Points on a hilly landscape, in no order, each with its height.
From any point a climber steps to the highest of the 5 points nearest to it. It stops when none of these is higher. Distance is the straight distance between rows; heights are no part of it.
j_96: [120 103  91 115 115 117 102 128 111 132 124 173 116 171 154 129 136 117
 126 140 117 104 111 117 148 124 168 160 155 158 149 124 195 138 100 117
 126 161 115 120  96 130 164 127 109 126 122 137 132  93  94 111 175 122
 114 136 168 134 148  88 109 136 170 142 111  97 147]  h=431
j_171: [ 37 126  90  65 119 160 100 142  87 147 133 123 133  60 243 127 108 115
 123 223 120 107 191 120 165 135 142 129 147 204 163 139 132 142  74 174
 153 127 161 176 131 130 142 139 146 122 113 157 186 150  92  98 161  76
 142 154  92 172 106  93  54 199 168  96 153  75  71]  h=337
j_766: [154 129 137 161 139  97 114 121 137 104 100 118 130 152  94 134 115 144
 151  64 138 123 103 126 114 112 128 135 114  76 103 114 125 100 156 123
 120 121 126 144 128 123 125 134 132 144 123 116 110 112 129 173 113 109
  89 125 130 108 129 130 155  75 116 127 117 189 162]  h=237
j_201: [ 75 134  78  93 119 168 100 169 115 124 123 155 102  80 200 125 113 116
 106 156 112 121 150 130 191 125 129 156 151 174 149 139 126 115  75 145
 144 149 146 178 120  97 133 135 129 113 110 160 139 146 136  95 155 105
 144 158 110 182 147 110  44 197 167 118 118  88  81]  h=419
j_461: [ 59 145  95 110 129 163  95 149 149 134 142 135 124  88 213 112  73 132
 106 141 159 156 111 109 168 152 111 125 141 195 126 173  66 102  86 171
 144 107 152 173 184  68  98 147 119 116 103 158 121 227 151 106 133 101
 197 158 119 159 140 108   7 208 139  84 129  75  46]  h=450
j_748: [109 123  72 107 126 143  90 161 143  99 131 178  98 162 154  99 103  83
 115 110 125 135 115 143 198 149 130 156 167 184 154 144 118  74  72 128
 116 151 124 143 125 101 137 140 123 145  95 145 136 136 146 143 185 124
 174 149 135 129 138  78  81 155 168 141 138 100  95]  h=302
j_226: [ 84 151  86 111 105 147 111 145 145 133 120 152 120 127 159 135 111  91
 108 101 143 148 113 145 162 124 129 132 166 174 141 135 118 107 109 142
 114 136 142 157 143 113 138 132 135 137 102 150 119 161 137 120 148 136
 158 131 127 168 129  96  38 168 168 131 120 112  99]  h=336
j_272: [120 113  81 110 127 135 111 126 116 125 125 131 112 135 177 137 133 120
 129 164 129  85 133 130 134 104 157 156 146 164 151 132 162 150 111 123
 124 141 125 124 108 126 164 133 126 122 124 129 144 102  74  93 149 132
 126 131 138 151 151  98 121 140 166 156 106  90 145]  h=396
j_12: [111 144  80 127 125 151 107 128 157 134 116 161 116 137 152 118 131 110
 102  90 149 148  93 143 178 131 124 112 140 175 148 144 121 112 126 122
 133 131 138 150 163 110 144 117 142 110 112 145 108 163 164 165 140 120
 181 140 153 135 126  96  73 151 144 130 139 106 106]  h=391
j_92: [137 121 103 151 153  73  88 120 138 103  98 158 159 159 121 105 109 118
 120  99 120 113  99 128 105 117 148 157 119 116 132  78 169 123  94  79
 131 162 117  98 113 113 131 141 129 114 121 130 129  75 115 171 151 118
  64 116 174 102 140 113 137  96 123 125 128 142 164]  h=362
j_292: [135 130 158 130 110 143 142 101 109 143 116  96 127 114  83 128 118 136
 127 123 120 148 130 137 106 122 129 132 112  94 123 156 115 128 160 131
 138  97 146 146 105 130  94 119 138 153 142 113 111 149 124 118  82 131
 122 131  97 104 148 141 157 111 108 101 115 147 135]  h=299
j_70: [174  68  69 141 119  75  87 140 132  44 138 187 126 199 150  91 101 109
  97  92 130 101  81 109 158 125 137 167 142 183 168 102 165 109  68  72
 113 184 108 100 135  97 143 146 111 145  76 155 129  71 167 149 176 120
  91 160 198  93 137  73 115 109 159 172 168 122 142]  h=360
j_485: [134 124  92 123 123 105 118 130 137 112 122 174 105 172 135  95 128 122
 106 116 140 122 105 139 140 120 139 144 144 156 149 119 177 105 103 112
 131 149 117 127 117 105 134 125 112 134  90 147 136  98 143 152 171 115
 120 149 175 129 142  83 103 146 151 151 124 111 131]  h=546
j_459: [100 129  79 102 131 150  76 141 171 128 114 160  81 159 163 104 110  84
 100  94 143 143 103 118 187 143 115 125 158 191 125 141 108  83  98 127
 119 152 122 157 160  99 130 139 132 133  94 162 108 143 179 158 165 127
 172 134 144 120 128  92  48 161 156 144 137 119  94]  h=397
j_98: [124 118 155  86 115 199 176 115 115 183 143  86 130  75 116 161 145 146
 116 171 139 142 180 126 114 128 123 112 121 126 140 146 127 178 141 125
 136  90 145 128 115 167 119 121 121 141 149 143 147 126 117  99 112 123
 150 111  91 130 135 178 169 138 116 112 122 119 108]  h=466
j_469: [157 128 114 176 148  80  67 117 148  80  78 136 170 159  95 115 121 127
 136  75 124 109  85 146 119 126 132 130  99  71 118  87 137 126 122  97
 132 146 132 118 125 114 119 144 126 109 112 106  93 101 140 203 116 132
  81 133 166 106 126 120 124  58  84 125 136 178 174]  h=317
j_170: [ 58 150 110  91 117 155 130 147  96 149 132 138 136  65 214 142 112 120
 160 184 143 108 190 133 131 112 143 127 150 186 152 140 126 161 112 150
 129 132 163 172 127 155 156 137 125 130 146 167 175 147  91  79 128 115
 139 144  61 190 116 105  85 179 158  94 112  92 104]  h=249
j_874: [103  99  63  78 124 110 110 161 100 103 155 188 102 156 168 133 133 117
 118 147 106  96 109 121 162 136 160 189 141 179 172 133 168 119  57 132
 120 156 114 115  97 126 159 144 105 106 109 128 154  97 103 121 174 118
 117 150 156 128 146  89 102 163 178 164 139  77 119]  h=378
j_352: [156 123 157 142 124 116 127 110 134 127 117 105 117 131 113 134 112 135
 132 109 122 134 115 143 121 126 118 124 116  86 109 138 155 123 159 140
 133  94 125 133 105 144 120 124 112 148 134  97 110 129 133 144  97 134
 112 130 125 120 131 130 179  92 134 119 114 156 144]  h=253
j_932: [ 93 159 102 121  88 163 139 137 136 155 140 117 139 122 120 119 123 117
 109 128 131 153 108 123 120 132 136  98 130 144 149 141 109 129 137 120
 124 103 154 155 154 128 122 126 129 130 124 129 108 190 135 104 101 153
 162 139  95 153 124 108  97 152 120  97 110  92 105]  h=530
j_241: [118 126 110 141  99 115 105 132 135 127  97 131 117 147 115 106 110 100
 117 111 132 128 102 138 134 117 144 133 129 113 128 121 158 117 150 130
 138 129 140 137 132 132 123 124 141 138 118 130 123 134 120 132 130 141
 134 132 130 138 122  96  84 128 131 107 117 132 129]  h=389
j_256: [154  97 148 123 109 161 158  90 113 143 128  92 141 121 145 150 166 138
 140 158 150 123 181 111 113 127 132 137  94 122 144 127 159 199 162 133
 140  95 123 128 105 155 145 145 128 142 153 128 149 123  87  93 117 119
 124 119 118 156 125 151 174 126 160 128 112 115 133]  h=369
j_873: [191 146 176 104 158  82 159 110  79  67 138 105 146 124 104 134 168 149
 169 158 109  85 153 109  94 107 112 146 102  71  86 110 134 188 129  98
 103 182  69  64 115 144 143 140 143 115 176  33 118  65 131 156 123 164
  55  99 168 132  76 176 214  72 164 150 114 195 206]  h=368
j_630: [153  97  83 110 105  49 112 128 113  82 145 155 147 186 139 137 148  97
 122 165 113  70  89  98 108 121 143 174 126 162 141  97 182 140  85  78
  86 172 107  66 102 102 148 133 156 124 126 129 140  39 107 145 189 133
  60 110 188 106 125  94 141 100 158 177 124 113 172]  h=404
j_979: [140 130 115 143  98 130 131 116 128 157 108 116 122 150 133 126 123 119
 120 117 145 119 120 125 124 119 154 120 131 133 135 133 145 124 136 119
 117 108 135 140 116 135 141 139 120 151 106 123 124 133 110 135 124 137
 129 120 115 140 128 111 121 127 145 112 107 119 125]  h=359
j_234: [100 157 139 150 101 169 145 156 157 175 152  96 157  95 123 130 116 131
 122 102 147 186 112 133 139 179 122  94 148 151 145 141  70 133 138 164
 143  76 157 143 163 126  89 134 132 114 130 134 101 238 153  82  86 142
 201 133  71 156 111 140  97 172  97 102 139  85  99]  h=494
j_176: [ 89 150 105  88 105 146 138 107 105 158 132 117 124  87 179 152 150 119
 146 172 142 111 187 126 146 111 155 133 139 153 151 145 131 164 125 129
 124 133 139 159 137 136 160 128 122 114 116 136 157 130  76  89 116 130
 141 121  80 181 131 115 132 157 161 102 120  99 128]  h=214
j_775: [138 103 119 119  99 140 147 109 110 145 117 108 123 156 160 132 152 127
 148 149 151 121 129 115 117 116 154 148 109 137 159 132 170 170 130 122
 132 124 116 137  94 153 156 138 132 129 120 124 140 108 100  97 128 132
 132 103 134 141 114 131 150 114 161 121 102 103 145]  h=335
j_783: [123  92  88 111 133 138 100 132 166  89 130 179 100 163 165 100 105  89
  96  80 158 139  78 134 196 146 120 140 169 182 127 144 108  82  65 117
 102 160  99 167 165 103 125 135 118 134  85 159 131 140 184 171 179 105
 164 137 152 115 147  67  46 140 138 165 149  87 123]  h=267
j_651: [153 120 122 162 140 126 125 110 143 130 108 131 130 150 123 111 130 117
 131 118 126 113  92 120 104 118 129 143 121 117 123 122 173 128 130 122
 119 117 114 132 125 118 121 114 143 128 124 130 111 124 114 140 130 133
 125 130 117 117 125 101 135 111 123 112 108 130 148]  h=571
j_322: [118  97  86 131 117 121 103 158 142  85 126 162 108 177 153  97 111  89
 104 100 129 133  91 135 177 133 105 153 151 182 156 116 152  93  79 126
 123 160 109 137 140 116 138 146 109 148 106 145 127 110 150 152 177 107
 143 153 152 119 154  69  73 135 160 156 136 108 114]  h=326
j_324: [140 153 173 117 123 159 169 140 126 183 137  85 112  95  84 129 131 152
 130 128 120 162 141 142 118 143 124 114 128  82  96 150  96 108 172 155
 136  86 141 127 129 151 106 111 133 147 150 137 125 173 135 102 109 122
 135 123  91 113 142 169 153 121  87 114 119 131 104]  h=503
j_806: [107 164 192 121 158 141 164 129 125 200 136  97 125  55  76 121 137 171
 144 153 117 151 150 136 103 120 126  73 120  60  90 130  71 131 194 148
 158  73 159 105 132 182 106 103 133 117 129 130  98 169 138  87  76 115
 179  99  79 103 115 212 165 174  70 126 135 142  91]  h=505
j_627: [138 137 192 114 158 176 209 110  99 179 135 113 127  82 113 143 149 130
 118 177 124 143 200 115 100 109 105  80 105  78 115 129 132 195 162 168
 117 109 107  86 121 168 111 110 136 118 176 119 139 105  90 102 119 109
 145 120 106 131 123 205 194 140 119 120 113 142 130]  h=490
j_997: [126 151 193 122 178 144 170 106 139 182 144 103 121  67  68 134 141 138
 129 121 102 136 137 140 109 110 103  90 124  50  73 133  89 116 194 142
 132 110 122 119 129 150 102  92 133  98 160  95 103 137 129 107  91 123
 149 101 112 115 146 216 176 131  98 120 132 171 130]  h=432
j_532: [101 170 194  82 107 183 176 147 128 191 133  79 128  41 125 155 155 175
 125 188 135 169 203 124  99 112 109  62 121 119 113 141  85 183 173 164
 141  81 150 105 154 183 132 109 138 126 141 167 160 151 117  58 104 114
 182 117  72 138 101 186 146 164  95 119 133 124  82]  h=506
j_551: [162 158 219 171 174  94 108 139 164 139 133  98 160 128  52 151 170 176
 167  97 126 136 124 145  88 113  94  95 134  63  66 121  87  79 183 124
 149 123 122 134 152 117 109 113 132 114 152  89 117 130 143 165  85 142
 100 132 141  94 137 172 175  65  49 134 110 192 142]  h=282
j_753: [147 102  78  91 110  86 123 133 101 111 136 146 109 158 145 101 150 118
 116 172 113  59 110 117 127 128 159 183 125 162 142 130 184 135  99 104
 106 169 116  84  86 118 181 120 134 123 131 141 139  61 104 105 174 129
  85 110 187 121 137  85 143 119 145 194 145  80 154]  h=411
j_560: [137  79  82 132 123 101  83 149 138  69 153 182 134 200 143  86  84 108
 109  85 121 107  96 136 164 132 140 175 141 173 172 114 160  91  86 106
 111 160 108 105 128 104 139 136 123 142  96 147 156  80 148 167 173 140
 117 139 189 129 149  52 108 119 143 179 149 112 140]  h=343
j_474: [124 106  95 168 138  90  94 127 144  79 102 172 123 181 119  89  82  96
  85  93 133 137  76 145 170 135 123 125 133 139 134 118 139  75  92 108
 126 163 106 113 142 106 126 114 123  97  95 154 119  92 200 190 159 105
 131 153 180 110 172  78  76 119 108 145 124 128 157]  h=355
j_634: [163 149 195 140 165 113 174 121 116 139 141  97 111  94  82 141 143 168
 156 114 112 129 156 131  89 139  88 114 114  70  82 106 122 120 176 145
 132 124 121 122 117 135 116 114 116 117 161 102 134 119 115 141  91 130
 115 104 118 118 145 200 194 104 111 127 132 178 139]  h=493
j_576: [149 100 120 144 129  87 103 111 105  91 107 116 141 150 125 118 151 115
 149 141 119 104 119 123  79 121 148 156 125 109 144 112 179 149 114  87
 115 127 104 113  95 120 139 129 143 123 120 114 127  83  95 152 142 137
  70  94 145 112  90 119 168  89 138 127 127 140 155]  h=292
j_107: [189 107 108 119 133  66 122  92 106  91 138 109 142 151 126 137 162 118
 158 158  96  53 123  96  76 107 150 166  90  82 105  93 172 184 103  77
  80 154 100  81  81 131 135 150 165 123 128  83 134  34 118 154 158 170
  62  97 164  86  95 129 183  60 147 141 120 176 179]  h=223
j_897: [151 111 137 142 119 118 130 104 132 125 123 100 128 154 108 135 145 128
 126 136 122 121 126 123  96 125 143 144 124 113 125 140 171 136 144 126
 114 103 121 137  86 144 124 141 137 120 141 118 137  99 100 135 120 147
 114 123 118 121 119 129 163 105 140 103 107 133 144]  h=405
j_797: [104 169 176 127 133 170 165 132 135 194 142 105 126  65  98 135 147 171
 123 144 126 164 148 141  99 134 129  61 133  93 124 131  65 116 179 162
 155  81 166 120 148 152 108 113 131 115 134 147  99 193 138  70  81 117
 178 124  91 111 122 198 162 169  77 106 145 139  79]  h=508
j_307: [170 131 187 152 147 104 116 108 119  97 110 104 136 125  81 157 150 158
 164  77 120 117 122 134 100 131 103 130 119  73 104 109 122 101 150 135
 136 129 107 127 118 126 113 112 118 143 144 104 119 100 124 154 107 145
  86 135 131 104 137 139 185  81 102 118 124 203 140]  h=108
j_833: [183 127 195 146 157  86 151 102  99 106 135 122 134 125  89 143 146 166
 168 131 100 105 140 125  81 118 103 131 112  68 104  88 132 156 147 105
 105 135  92  96  95 129 129 136 104 129 166  67 141  84 136 161 109 136
  71 107 166 117 113 188 217 103 144 140 107 190 185]  h=430
j_529: [160 108 140 168 119  88 121 103 118 129  93 121 136 155 105 141 113 139
 136 117 120 118 120 121  97 127 117 146 102  99 106 117 169 134 143 126
 133 125 111 117 109 128 127 133 141 126 137 126 130 100 105 155 125 132
  89 115 143 102 127 120 160  98 137 114 124 148 163]  h=390
j_287: [143  63  89 154 110 104  94 137 171  40 137 172 104 198 155  93  86 100
  94  96 163 123  63 126 202 146 125 129 149 188 151 129 130  91  68  90
 107 153  90 143 171  99 113 142 104 146  71 144 132 110 177 190 155 109
 141 170 171  96 151  72  72 124 137 156 164 114 138]  h=192
j_422: [170 135 173 171 134 101 125 128 139 129 120  89 136 138  64 129 122 153
 154  80 107 123 111 147 138 121 116 114 115  69  65 137 106  98 190 115
 133  97 135 149 137 123 106 123 129 126 133 100 114 139 149 154  95 124
 112 146 106  97 142 140 151  70  67 108 127 176 135]  h=225
j_489: [183 118 175 108 153 118 149 100  86  91 137 109 143 131 118 149 158 132
 149 152  97 106 153 100  78 102 135 132  78  83  98 107 145 192 135 102
 106 154  80  77  94 136 141 116 120 127 185  85 154  73 123 138 132 163
  61 106 170 108 108 176 209  88 158 155 110 164 181]  h=422
j_20: [112 165 188  94 130 180 200 105 111 183 143 103 133  50 106 157 147 148
 127 176 130 138 205 130  93 116  95  78 117  87 112 145  85 171 155 184
 120 105 153  87 139 186 144 106 138 120 151 138 143 124 100  79 116 113
 157  97  92 134 105 200 175 164  85 122 136 144  97]  h=504
j_349: [ 95 123  86  90 127 138 114 154 112  90 136 165 107 138 188 117 108  97
 113 141 116 120 130 130 194 145 116 196 142 178 164 128 142 121  60 126
 114 164 115 146 108  97 132 153 125 127 115 164 150 132 119 109 165 103
 140 139 149 151 146  99  81 171 175 154 130  76 107]  h=298
j_452: [169 100 161 131 144 129 149  88 109 126 136  96 129 144 121 127 143 119
 148 145 127 113 142 120 117 115 135 132 107 108 120 139 174 150 136 132
 125 108 119 110  96 148 132 128 144 130 143 101 144 111 109 111 120 130
 112 104 135 135 103 156 177 116 130 111 118 140 162]  h=413
j_898: [155 129 182 119 162 153 169 107 113 161 139 106 100  96  97 142 157 144
 120 154 113 142 179 115  99 127 113 109  97  77  91 132 125 155 162 161
 120 115 103 113 111 163 117 104 119 139 161 100 141 102 116 112  95 136
 114 109 119 126 126 198 191 112 116 137 120 166 151]  h=401
j_924: [150 161 193 155 165 106 148 138 148 173 150  97 126 113  56 143 139 153
 151 105 104 148 137 148 107 111  82  85 119  55  66 117  76  87 173 155
 149 106 140 131 151 148 102 104 118 125 144  99  96 157 137 125  95 118
 135 123 122  77 148 201 177 113  86 127 126 175 114]  h=495
j_869: [134  59  91 155 132  61  89 144 145  55 135 193 144 206 135  86 111 104
  90  98 112 117  75 130 169 138 130 152 136 167 154 111 162  96  59  84
 116 159 109  80 131  93 150 144 111 133  85 124 137  50 177 189 148 119
  86 129 192 108 138  92 106 106 119 152 157 138 152]  h=294
j_860: [128 158 124 146 118 154 150 124 148 143 138 118 128 133 101 120 128 124
 103 131 130 159 109 134 103 135 142 126 131 129 124 147 137 138 167 137
 119  95 156 153 127 139 121 135 148 136 120 126 116 150 129 119 104 138
 132 129  94 141 130 115 121 117 127 109 125 124 126]  h=328
j_625: [ 95 132  80 108 120 144 106 153 136 123 129 163 112 125 172 125 124 104
 106 135 124 129 105 146 160 131 157 155 157 169 147 150 139 102 102 132
 131 153 139 148 120 110 165 134 116 132 108 145 123 128 133 127 171 114
 137 132 131 156 142 101  60 157 178 142 129 107 105]  h=308
j_332: [ 90 153  93 129 133 159  75 139 173 112 110 152  85 137 183 119 127  96
 105  98 151 172  82 134 174 153 117 114 146 183 132 161  82  85 102 130
 132 139 135 178 164 101 109 144 117 132  98 151 102 197 179 125 154 139
 197 153 146 150 148  98  16 175 143 126 142  83  80]  h=436
j_585: [102 123 105 112 116 154 128 128 104 150 118 137 135 118 173 143 146 134
 148 168 127  94 163 120 136 114 157 121 147 173 144 117 152 157 130 112
 114 132 137 152 114 150 137 133 113 115 118 146 132 135  87 103 136 122
 134 119  97 178 115 127 123 156 170 125 117  81 136]  h=307
j_565: [122 144 176  87 136 198 189 104  98 163 143  83 128  61 130 164 149 157
 133 194 154 137 210 130  90 126 112  83 142 142 117 131 109 203 151 166
 124 104 149 114 131 174 136 114 135 151 158 161 154 134 111  91 124 125
 158 131  87 144 125 203 186 149 118 119 142 136 113]  h=583
j_217: [126 156 157 141 120 173 148 136 154 181 144  99 126 113  89 114 131 143
 120 102 130 186 121 130 120 160 127 117 112  88 129 149  56 107 172 150
 157  83 152 140 126 138  97 118 147 134 136 120 107 206 150 123  67 138
 154 133  84 114 149 158 133 148  72 104 164 125 107]  h=532
j_777: [122  75  97 166 122  86 102 141 147  53 126 182 122 202 159  93  88 106
  73  93 142 119  84 129 170 140 130 127 128 184 155 118 154  79  67  93
 120 162  98 113 149 103 132 137 120 133  93 135 127  87 177 203 154 111
 128 165 178 106 147  86  98 100 125 160 149 129 143]  h=258
j_479: [191 129 187 119 171 123 172  96  80 130 141 111 138 114  94 148 143 158
 145 159 116 111 169 111  87 129 106 130  83  68 108 131 136 169 138 135
 119 161  81  81 101 144 143 123 128 118 195  55 121  85 106 120 127 131
  94  90 143 127 104 200 221 111 143 148 121 179 164]  h=557
j_836: [ 82 157 120 115 120 157 131 154 141 162 149 112 137  99 151 110  96 128
 119 124 134 177 121 117 131 150 137  94 160 155 157 151  81  97 134 138
 131 100 157 159 187 100  97 132 122  94 127 146 111 213 141  82 120 140
 179 142  88 178 114 109  55 162 108  86 119  77  81]  h=458
j_751: [108 153 152 151 121 168 145 160 155 166 140  93 137 105  96 128 117 143
 127  97 130 191 121 144 127 170 118 103 144 104 123 163  55  91 171 176
 184  85 174 141 168 133  85 145 132 139 140 143  95 231 169 119  70 129
 180 114  70 109 143 162 114 158  68 112 159 100  98]  h=520
j_454: [163 117 146 155 149  83 102 104 118  83 105 124 142 162  99 163 155 151
 170 119 116 100 121 117  86 107 132 168  96  85  95 115 159 159 125  94
 113 138 104  88  84 117 125 147 131 117 125  98 122  67 113 151 122 143
  55  83 164  99  84 141 198  66 124 131 116 179 179]  h=233
j_982: [139 121 116 161 114  89  95 112 133 112 112 156 119 176 109 111 120 113
 113 112 135 125  93 122 126 109 160 144 126 132 123 124 168 115 122 124
 118 146 123 130 110 137 135 114 133 126 111 115 119  87 122 126 155 123
 121 139 145 121 144 103 127 111 145 121 108 124 144]  h=420
j_235: [142 131 158 171 148 127 129 134 137 168 114 121 138 144  83 131 122 123
 143  75 148 173 128 145 118 129 124 104 109  74 100 135  90 109 171 141
 165 112 134 154 165 115  91 100 125 118 136 118 101 199 139 151  86 123
 149 136  93  87 156 135 135  92  89 105 153 137 120]  h=481
j_224: [109 128 103 113  99 155 137 142 123 132 123 139 139 133 135 138 127 126
 123 129 149 124 132 129 145 114 154 144 150 150 139 148 148 136 110 123
 131 129 153 159 133 142 138 134 136 130 113 131 142 133  88 112 148 140
 143 129 105 154 112  99 113 148 153 118 102 106 127]  h=256
j_482: [ 84 130  66  81 120 145 112 149  92 130 150 159 116 128 213 129 110 109
 134 167 117  98 161 125 167 128 156 167 136 175 172 116 144 146  83 139
 130 161 109 136 104 123 147 138 111 131 114 147 154 128  93 100 149  97
 130 128 119 156 158 106  84 168 170 133 126  84 114]  h=341
j_605: [193 148 196 156 179 103 114 140 143 144 124 104 126 122  46 143 139 161
 147  86 119 144 144 137 106 120 109 100 111  71  73 117  88  89 179 133
 145 111 136 134 139 127 111 108 125 127 157  96 108 141 132 141  99 142
 107 124 120  88 145 172 181  75 103 137 116 208 136]  h=291
j_445: [ 45 160 103  91 113 166 101 159  99 149 129 148 116  66 222 117  85 125
 118 203 132 134 173 110 158 118 114 120 122 202 135 147 107 131  86 167
 133 124 148 178 154 111 112 137 123 114 124 172 147 205 124  95 123  95
 169 176  98 181 119  99   4 190 157 111 122  75  60]  h=528
j_731: [140 126 140 118 107 167 167 115 127 174 132  98 109 114 102 132 126 148
 132 128 122 142 154 123 115 140 129 113 139 115 121 143 105 142 163 144
 128  87 162 154 123 163 111 125 132 149 137 158 132 150 118  88  84 138
 133 120  80 144 121 163 152 112 141 120 127 140 117]  h=327
j_384: [ 71 174 115 152 117 169 124 155 171 170 129 119 139  99 146 111  89 115
 123  91 160 179  98 121 132 158 120  98 140 174 146 167  72  93 147 184
 138 105 163 160 193  99 100 124 136 119 112 142 105 237 168 110 114 137
 210 139  90 154 117 112  75 184  89 108 139  78  90]  h=467
j_188: [105 155 162 136 109 181 171 148 135 171 132 105 142  44 107 127 121 165
 120 138 125 175 124 146 106 136 115  82 140 123 138 136  67 135 157 151
 149  67 181 141 151 150  89 124 132 124 114 145 113 210 146  75 101 135
 191 127  79 131 103 159 127 182  73 113 141  93  87]  h=500
j_776: [134 141 141 147 106 122 138 122 141 150 117 104 137 137  94 125 123 124
 137 103 137 162  97 146 120 127 121 115 123  96 106 144  95 120 179 133
 146 102 137 153 139 135 112 118 146 159 145 112 114 165 122 140  92 125
 130 134  92 107 117 114 138 118  84 113 124 154 115]  h=377
j_618: [ 61 161 113 111  81 163 131 147 122 171 150  94 136  77 171 143 103 146
 129 176 127 126 169 110 144 130 132 113 145 189 149 147  76 150 116 160
 129  89 163 205 165 145 120 135 124 122 138 181 168 195 117  68 120 136
 158 165  43 183 112 105  86 173 125 103 123  89  68]  h=376
j_632: [116 125  96 154 143 127 101 138 160 117 115 165 123 176 126 126 122  94
  91  79 128 145  79 144 158 127 125 106 123 157 140 138 125  71 109 123
 121 146 122 142 172 112 136 104 133 134 103 132 116 139 162 166 148 116
 150 143 149 105 137  71  36 143 123 141 150 116 109]  h=314
j_426: [107 145 116  95  82 165 165 119 136 149 116  95 136  93 147 166 143 134
 132 162 152 114 175 133 127 100 128 113 132 146 153 139 137 180 144 121
 111 102 152 163 126 147 146 139 125 132 124 151 135 166  92  87 107 129
 146 123  81 176 128 125 139 133 159 115 120  91 117]  h=184
j_355: [177 122 165 169 141  91 103 122 140  60 126 104 159 147  92 141 137 156
 165  91 130 101 139 131 105 125  99 139 106  74  99 110 140 132 135 105
 125 145 110 114 128 123 125 121 121 149 151  78 124  94 134 171 109 146
  61 110 149 110 109 148 173  80  99 127 118 200 156]  h=123
j_562: [184 124 146 124 151  76 137  98  83  82 125  96 126 120 110 147 163 149
 177 143 117  73 141  94  82 137 125 171  86  89 123 100 139 178 116  86
  75 176  83  78  93 127 120 141 138 133 159  61 136  54 126 138 122 153
  59 105 185 111  75 158 208  64 170 149 117 185 198]  h=339
j_191: [153  97 111 119 116  99 138 107 104 127 112 111 125 141 159 133 161 128
 150 171 143  76 122 106 102 119 163 141 110 140 142 126 185 180 109 114
 112 142 103 106  77 130 139 119 153 117 135 119 126  75  85 103 131 141
  98 119 157 113 106 137 171  85 164 138 112 101 164]  h=290
j_734: [154  76  67 117 120  72  92 147 134  82 159 175 137 202 139 102 121 107
 113 123 101 100  93 113 127 120 149 174 141 166 179 115 172 103  77  83
 110 182 110  78 116  91 156 150 108 149 117 161 164  59 134 152 184 132
  76 140 205  94 131  63 140 110 150 166 155 108 142]  h=403
j_911: [ 93 146  86  99 105 142 130 144 127 153 127 155 114 107 175 131 138 110
 123 147 136 101 135 152 160 131 155 130 147 173 163 125 153 128 109 143
 126 156 139 143 133 130 150 142 119 120 109 150 142 123  89 117 148 135
 132 133 127 177 139 112  86 151 174 129 116  88 115]  h=310
j_414: [149 107 178 117 145 151 188  81 109 147 139  89 122 118 120 149 165 135
 129 179 125 111 171 117  90 136 112 123 106  89  99 119 163 173 145 140
 143 132 104  80  97 157 142 119 127 128 183  93 146  91 108 115 104 119
 118 105 129 140 112 172 190 111 141 131 112 143 144]  h=515
j_252: [114 163 172 141 156 132 179 123 155 184 145  97 136  75  66 139 129 151
 145 110 115 169 141 144 123 136 107  86 119  69  92 130  57 107 191 153
 182  85 158 141 123 139  94 111 121 137 142 120  86 204 150 114  85 130
 173 108 117  98 122 188 142 161  52 115 151 158 104]  h=519
j_283: [118  79  99 188 147  72  84 127 164  56  98 198 160 169 102  99 108 106
  70  84 121 123  63 146 150 150 144 126 116 131 129  77 134  93  84  79
 150 159 111 105 142  99 118 142 119 100 104 117 119  64 161 199 156 129
  97 144 167 105 156  97 101  85  98 127 135 170 159]  h=387
j_656: [ 90 130 144 113 101 170 157 137 124 152 127  88 149  58 159 165 114 154
 164 171 160 133 216 103 108 116 111 104 140 137 132 143  98 198 124 146
 119  91 163 153 150 158 154 138 131 135 145 180 180 164  97  77 138 113
 148 135  49 174 117 132 134 149 148 122 133  85 102]  h=285
j_45: [ 82 164 103 129 131 145 108 139 151 156 137 149 128 111 182 127 107 104
 108  99 148 176 101 115 156 147 115 126 143 186 138 143  71  89 145 149
 135 127 156 157 190  80 118 121 124 105 121 138 105 206 175 132 114 147
 186 150 118 172 112 109  21 187 117 100 143  95  85]  h=449
j_140: [104 164  91 149 104 158 135 118 151 155 115 114 137 151 109 125 120 100
 118  97 148 178  96 128 122 128 117 116 136 115 120 156  86 102 170 116
 151 110 137 144 158 110 114 127 143 123 124 125 104 186 150 133 109 156
 172 142 108 138 133  93  83 139 101  86 130 124 111]  h=539
j_902: [172 118 182 133 140 101 146 109 107 117 132 116 130 126 109 136 150 150
 168 141 113 120 148 118  96 130 112 146 102  66  98 122 144 155 154 141
 112 133  96 113  77 139 122 124 130 144 185  91 137  81 113 151 111 158
  89 123 139 113 108 159 213 105 128 142 116 173 181]  h=421
j_503: [134 120 108 182 143  91  82 112 158 105 104 171 140 167 106  94 104  97
 112  75 130 142  82 143 142 133 134 118 113 115 128 104 132  82 111 103
 148 149 110 111 126 100 123 120 134 107  99 114 101  84 158 180 154 122
  98 138 152  85 144  95  90  88  89 121 136 145 145]  h=536
j_156: [114  87  61  96 125  93  97 159 112  58 157 185 104 181 162 116 113 110
 119 123  96  89 107 126 176 145 146 206 138 189 166 127 187 109  70 108
 127 170 119 100 115 107 160 144 127 144 125 158 160  90 107 123 179 119
 102 118 176 102 158  60 108 134 153 161 148  79 138]  h=370
j_541: [139 101  90 127 123  70 107 144  96 101 127 156 144 182 125 126 131 118
 121 133 117  95  99 120 126 125 143 168 145 162 155  84 176 110  97 105
 113 170 115  93 102 100 161 131 130 142 117 153 137  76 115 130 189 133
 103 120 172 116 135  87 107 130 149 158 116  99 137]  h=433
j_111: [110 166 180 101 145 179 189 122 110 188 135 112 129  41  89 132 137 162
 148 180 124 152 196 147  98 128  99  75 147  93 118 129  85 149 177 154
 146  83 163  98 138 177 118 109 140 132 137 143 108 150 139  75  81 130
 172  95  77 123 103 191 164 156  64 110 145 148  92]  h=502
j_823: [201 132 181 164 156 100 109 147 154  54 112 106 165 155  47 181 173 171
 172  71 128 126 116 167 111 128 111  83 122  60 104  82 120 121 166 111
 141 149 128 104 130 132 132 127  94 130 134  72 101  87 142 206  82 133
  46 130 176 114 127 166 219  33  83 153 129 233 189]  h=8

Call two points neighbours if one is among the 5 nearest of the other. Go from one point of each pair to the other, from neighbour to neighbour, staying as high as possible. Name the lowest point that can't be avoided.
j_565 and j_479 => j_627
j_479 and j_503 => j_897
j_565 and j_217 => j_532
j_217 and j_445 => j_461
j_651 and j_485 => j_982

Where does a climber stop that starts at each point below?
j_777 => j_485
j_307 => j_217
j_176 => j_485
j_748 => j_445
j_226 => j_445
